Each row is a point on a tangle of strands that fork, close into loops and nearly touch. The rows are in no order.
Two points are linked if the straight distance between their rows is under 41.5. Some points are linked to none.
q_436: [ 11 -25   1  25  -4 -12  16 -17   8  -4  -5 -10   7   4 -14  -7  14 -21
  -9 -16  28   1]
q_202: [ -1 -19   3  13   6  12 -11   4  11   0  21  -4  21   4  14   0  -3  28
  15 -11 -24  -1]
q_221: [  9  30   9   8 -11  -8   2 -14  -5 -14 -13   6  -1  -2   4  14  -2 -20
 -20   4  -1   1]
q_548: [  4  12  13  -1 -12 -15   0 -10   4  -6 -13  -7  -9  16 -10  -7 -11 -27
  -3  12   6  22]
q_121: [ 17 -16 -13  15   2  24  13  10  -7   3  12   6  -2  -9  18  -2   0  24
 -10  -3  -4 -16]
q_521: [ 12  22   4   5   3  -6  -7 -11   2  -3  -8  18   8 -19  30  -1 -20 -14
 -10  -2   2   0]
q_115: [ 10  17  -2 -17  -2   6 -16  12 -16 -19  -9  12  -1   3 -20  19  -4   4
 -31  20  11 -21]
q_973: [ 11  22  16  -3  -2  -5  -3  -5   1  -6 -13   7   3 -24  24  -7 -24 -23
 -14   2  12  12]
q_893: [ 18  -8   6  11 -11  18  31  -5   4  -2  17  -5 -12 -17  20  -5   9  -1
  -2  -4   0  11]
q_847: [  6 -28  12   1  -3  15  -8  17   6  -8  19  -3  12  17   0 -10  -7  22
   6   4   2   4]
q_322: [ 17  -3 -18  17   0 -13   9 -19  -7   3 -13   1   5  -6   2   3  10 -23
 -16 -14   6  -5]
q_616: [  3   2 -14 -24   2  -4 -30   7  -7  -8   4   4   3  17 -14  14  -9   5
   3   8  -8 -12]
q_725: [ 16   8  -7   3 -12 -11  -5 -19   2  -9  -4  -1  -3  16  -2   1  -8 -23
  -4   7  -7  11]
q_594: [ -4  -5  -5 -23   9  15 -16  15  -3  -1  22  -4  -3  -9   4   6  -5  22
  15   4 -15  -7]
q_977: [ -1 -23   8   0  -7  14  -5  19   3  -4   7  -3   2  38 -12  -9 -10  17
   7  12  -2   7]
q_636: [-30  23   4  -4   3  -9 -17   3   2   5  -6   9   6  15  -2  11   1  18
  15   1 -26  -6]
q_91: [  2  13  21   6 -18  -8  11   2  -1 -11  -1   6  -3  13 -18  16  20   4
  -6  -5  -9  -3]
q_635: [ 17  22   9  -2  -7  -6 -13  -5  -2 -15   4  17   7  11   3  13  -4   6
 -13   4 -13 -11]
q_473: [ -1  -9  24  -7   2   4   8   9  10   2  -3   0  -8  -4   1 -24 -20 -11
   2  10  22  17]
q_14: [-17   1 -11  -3  13 -11   5  -1  -5  17 -22   0   4  -9  -3 -10   5 -14
   2  -9  14   2]
q_255: [ 11   2 -12 -22   4  -2 -25  15 -13 -12  -5  12   4  14 -18  15  -9   5
 -14  12   8 -23]
q_702: [ 17  16   2   6 -13   3   3  -7  -5 -11  13  10   1  13   2  17   7  10
  -8   0 -18 -16]
q_976: [  4   6 -22 -15   4   8  -2   2 -16  -4  -6  -1  -8  -7 -14  12   5  -9
 -13   9  13 -10]
q_232: [  1  -2 -11 -12   9 -21 -17  -7  -1   1  -4  -4   6  -4  -5   4   2 -16
   5 -11   5   1]
q_288: [ 11   8 -35 -17   4  -1   2 -12 -24  -4  -7  -6  -3 -16  -6  13   7 -22
 -18   9  11  -8]
q_818: [  9 -13   2  14   0 -21   7 -16   2  -6 -19  -8   7   3 -15  -8   3 -33
 -16  -8  28   5]
q_747: [-18  26  13  -9  -8   4   4   7  -1  -4  -7   2 -17   5  -8   3   5   4
   3  17  -6  10]
q_743: [ -2 -10 -19 -30  13   9 -16  19  -8   5  14  -1  -6 -21   7   2  -7  14
   7   4   1  -7]
q_385: [  1  19  15   7  -1 -19 -14  -7   7   1 -13  16  14  -3  14   3 -11  -7
  -2 -10  -6  -3]
q_928: [-11  29  15   4 -14  -7   9  -6   5  -2   2   1  -9   8  -7  15  14   3
   4   6 -20   4]
q_62: [ 17  -5 -30   4  -2  -8 -10 -17  -6   4  -2  -5   1  27  -4   0  -6 -18
   0   8 -10   4]
q_58: [  8  12   4  11  -9  13  19  -8   2   2   3   3 -15 -17  22  -4  -5  -9
  -4   7   0  11]
q_787: [  2   4   6 -18  -5  -9  11 -11  -9  -9  -3 -22 -16  -7 -23   7   5 -28
  -9   6  10  13]
q_341: [ 14  -9  22  20 -11  -8   3   0   7 -11   7  10  13  13  -2  10  20  14
  -7 -22  -6  -9]
q_410: [-10 -18  14  -4  -2  -1 -15  14  10   3  -8   0   0  33 -21 -11 -14   3
   7   6   8   8]
q_290: [  3 -26 -14  -6   9  12 -13  19  -4   9  -1   9   7   8   0 -12 -24   7
  -7   9  12 -10]
q_937: [-11  10 -19  12   5   4  11  -3  -9  11  -8   5  -5  -8   3   6  22   8
  -2  -3  -8  -8]
q_442: [-26   0 -14 -25  22  -4   9  10 -16  10 -16 -13  -7 -25 -17  -6  12 -10
   3   2  20   2]
q_631: [-23   1  -2  16   9  -1   4  -2   5  20  -6   3   5 -10  17 -10   3   7
  14 -13  -8   4]
q_391: [-27  -1 -10 -19   7  -3 -13   9  -2  13  -5  -8  -9  12 -16  -4  -3   2
  20   7  -6   8]
q_958: [ -7 -17  -7 -30  14  -1 -19  12   3   7  12  -3  -1 -17  -1  -5 -15   1
  14  -1  10   2]
q_369: [ -5 -14  19  24  -3  -4  13  -6  19  -2   5  -2   5  -6   6  -7  15  -1
   8 -23  10   6]
q_843: [  4  18  22  12 -12 -21   6  -8   2 -12 -10   2   6   3  -8  13  12 -15
 -10  -9  -4   3]
q_435: [-24 -18   3   8   3  -7  -4 -11  22  10  10 -22   9   2  -1 -12   7   4
  32 -13  -2   9]
q_575: [ 12   1   2   8  -1 -14   7 -12  -3  -3 -20   0   6  -5   1  -8 -11 -32
 -19  -1  24   9]
q_186: [-25  -9  -5  -8  18  -4  11   8  -5  18 -12  -9  -9 -13 -14 -15  10  -6
   8  -2  18   5]
q_296: [ -5   2 -28  -7   7   6  12  -2 -13   8   0  -8 -13  -9  -7   7  18  -3
   1   3  -1  -2]
q_737: [  2  14   7  -4   2  -7  -2  -1  -5   0 -24   3   0  -7   8 -10 -27 -28
 -17  11  21  14]
q_608: [  1 -21  14  26  -1   7  16  -5  15   4  14  -6   5 -18  24 -12   9   9
   7 -20   5   4]
q_36: [ 24  -4   5   9 -10  -7   0  -9  -1 -13  15   7  10  11  -5  21  18   9
  -7 -15 -15 -14]
q_274: [  6   1   1   3  -2  16  23  -5   6   6   4  -2 -17 -15  25 -21 -18 -10
   1  10   9  14]
q_519: [ -6  -7 -22 -22  15   0   3  14 -16   5  -9  -3  -9 -16 -16  -2   5  -6
 -12   8  23 -10]
q_962: [ 14 -10   9  17   1  10  -3  -1   8  -4  23   4  19  -2  26   3   1  28
   3 -16 -26  -9]
q_561: [-10  13   1 -16   1  -9 -24  10  -2  -5  -3   7   6  15 -14  13  -3  10
  10   3 -16  -8]
q_83: [ 19 -10  -1  14   2  18   6   3   4   1  23   3   5 -15  32  -3  -2  23
   2  -8 -17  -7]
q_868: [ -7 -10  11  -1  -3  -7  -6  -5  14   5  -5  -7  -3  26 -11 -19 -22 -12
  14  13   9  18]
q_677: [-34 -10   0   2  13  -1   2   0   7  25  -4 -10   3  -7   3 -14   4   4
  28  -7  -3   9]
q_127: [-17  19 -16  19  -3   9  13   0  -5  11 -10   5  -6  10   3   6  17  17
   0   9 -21  -8]
q_18: [ -5   0  23   4  -7  -4   9   0  12   3 -10  -3  -8  16  -3 -23 -19 -15
   4  14  13  24]
q_130: [ -3   0 -10  18   3 -11   6  -8  -2  10 -17   2   4  -2   5  -7   9 -14
  -3 -12   5   2]
q_806: [ 13   4 -27   5   6 -13   8 -16 -19   1 -21  -1   3 -15  -2   8  13 -28
 -23  -5  14  -8]
q_812: [  5 -12   4  18  -8  13  21 -12  11   1  21 -11  -3 -12  20  -9  10   6
  13 -10 -11  14]
q_286: [  0 -25  13  12  -4   8  -8   5  15 -10  22 -12  15  19   0  -8   1  25
  16  -8  -9   8]
q_16: [  9  -4  10 -13   2   9  15   4   4   1   5  -6 -19 -20   7 -18 -16 -13
  -2  12  20  15]
q_333: [-11 -27 -10  -6   6   3  -7  -7  12   4  16 -25   3  11  -9 -12  -3   6
  27   0  -3   7]
q_755: [ 10 -25 -25 -16   5   4 -19   6  -4  -3  20 -12   0   8 -13   6   5  16
  11  -4 -10 -11]
q_534: [  2  -4  22  28  -8  -9  12   2  10  -3  -7  10  10  -1  -3   5  22   5
  -6 -26   4  -5]
q_493: [  9  12  -9  -2  -4  13   1  10 -15  -8 -10  17  -1   7 -14  18   7  12
 -26  13   8 -27]
q_55: [ -6  16   5  -7 -15  17  11   7  -1  -7  11  -3 -19  12  -5   8   6  15
   5  22 -12   9]
q_329: [  5  31  20  -2  -4  -7 -11  -5   5  -6   0  17  10  -2  13   8 -10   5
  -3  -3 -13  -8]
q_19: [-27  -9   0 -32  15  -4 -21   9   1  13  -1  -8  -1  -4 -11 -10 -18   1
  25   5   8  10]
q_311: [ 12   4   7  -1   4   8   9   3  -5  -7  16   8  -1 -31  12  13  16  18
  -9 -17  -3 -21]
q_571: [ -6   3  -7 -12  -6  18   0   8  -2  -1  15  -6 -14   5  -1   7   3  20
  14  17 -22   0]
q_717: [  7  -1  -7   9  -1  15   9  11  -9   1  -1  13  -6  -1   0   7   6  14
 -16   4   3 -18]
q_619: [ -7 -10  17  -5   2   5  -8   9  13   2  14  -2   2 -12  13  -6 -10  12
  15  -8  -5   6]
q_84: [-19  24  -6  11   0   6  -2   0   0  11  -3  10   9  11   8  13   7  24
   6   6 -33 -14]

A fork is a point with three links, a tip a point with one. Leave the first point through the second and follow the links. Name the first fork or tip that comes.
q_36, q_702 => q_436
q_83, q_121 => q_976
q_575, q_737 => q_18
q_221, q_843 => q_391
q_743, q_594 => q_221

A piece is two or more points that can be reached from each other along the links. Count, over all rows, the pieces, the separate loops (a circle has one, a figure eight two, a Y none), the forks (points with three links) and the tips (points with one).
pieces => 3
loops => 1
forks => 2
tips => 6

A tip is a point with one link. Name the tips that can be reached along the links from each point below, in the order of the rows.
q_928 => q_221, q_391
q_410 => q_436, q_62
q_435 => q_631, q_333

Name the points in between on the shortest way along the links from the first point to the second, in order.
q_296, q_16 => q_937 q_127 q_84 q_636 q_561 q_616 q_255 q_115 q_493 q_717 q_121 q_83 q_962 q_202 q_286 q_847 q_977 q_410 q_868 q_18 q_473
q_341, q_548 => q_534 q_369 q_608 q_812 q_893 q_58 q_274 q_16 q_473 q_18
q_436, q_369 => q_818 q_575 q_737 q_973 q_521 q_385 q_329 q_635 q_702 q_36 q_341 q_534
q_19, q_928 => q_958 q_743 q_594 q_571 q_55 q_747
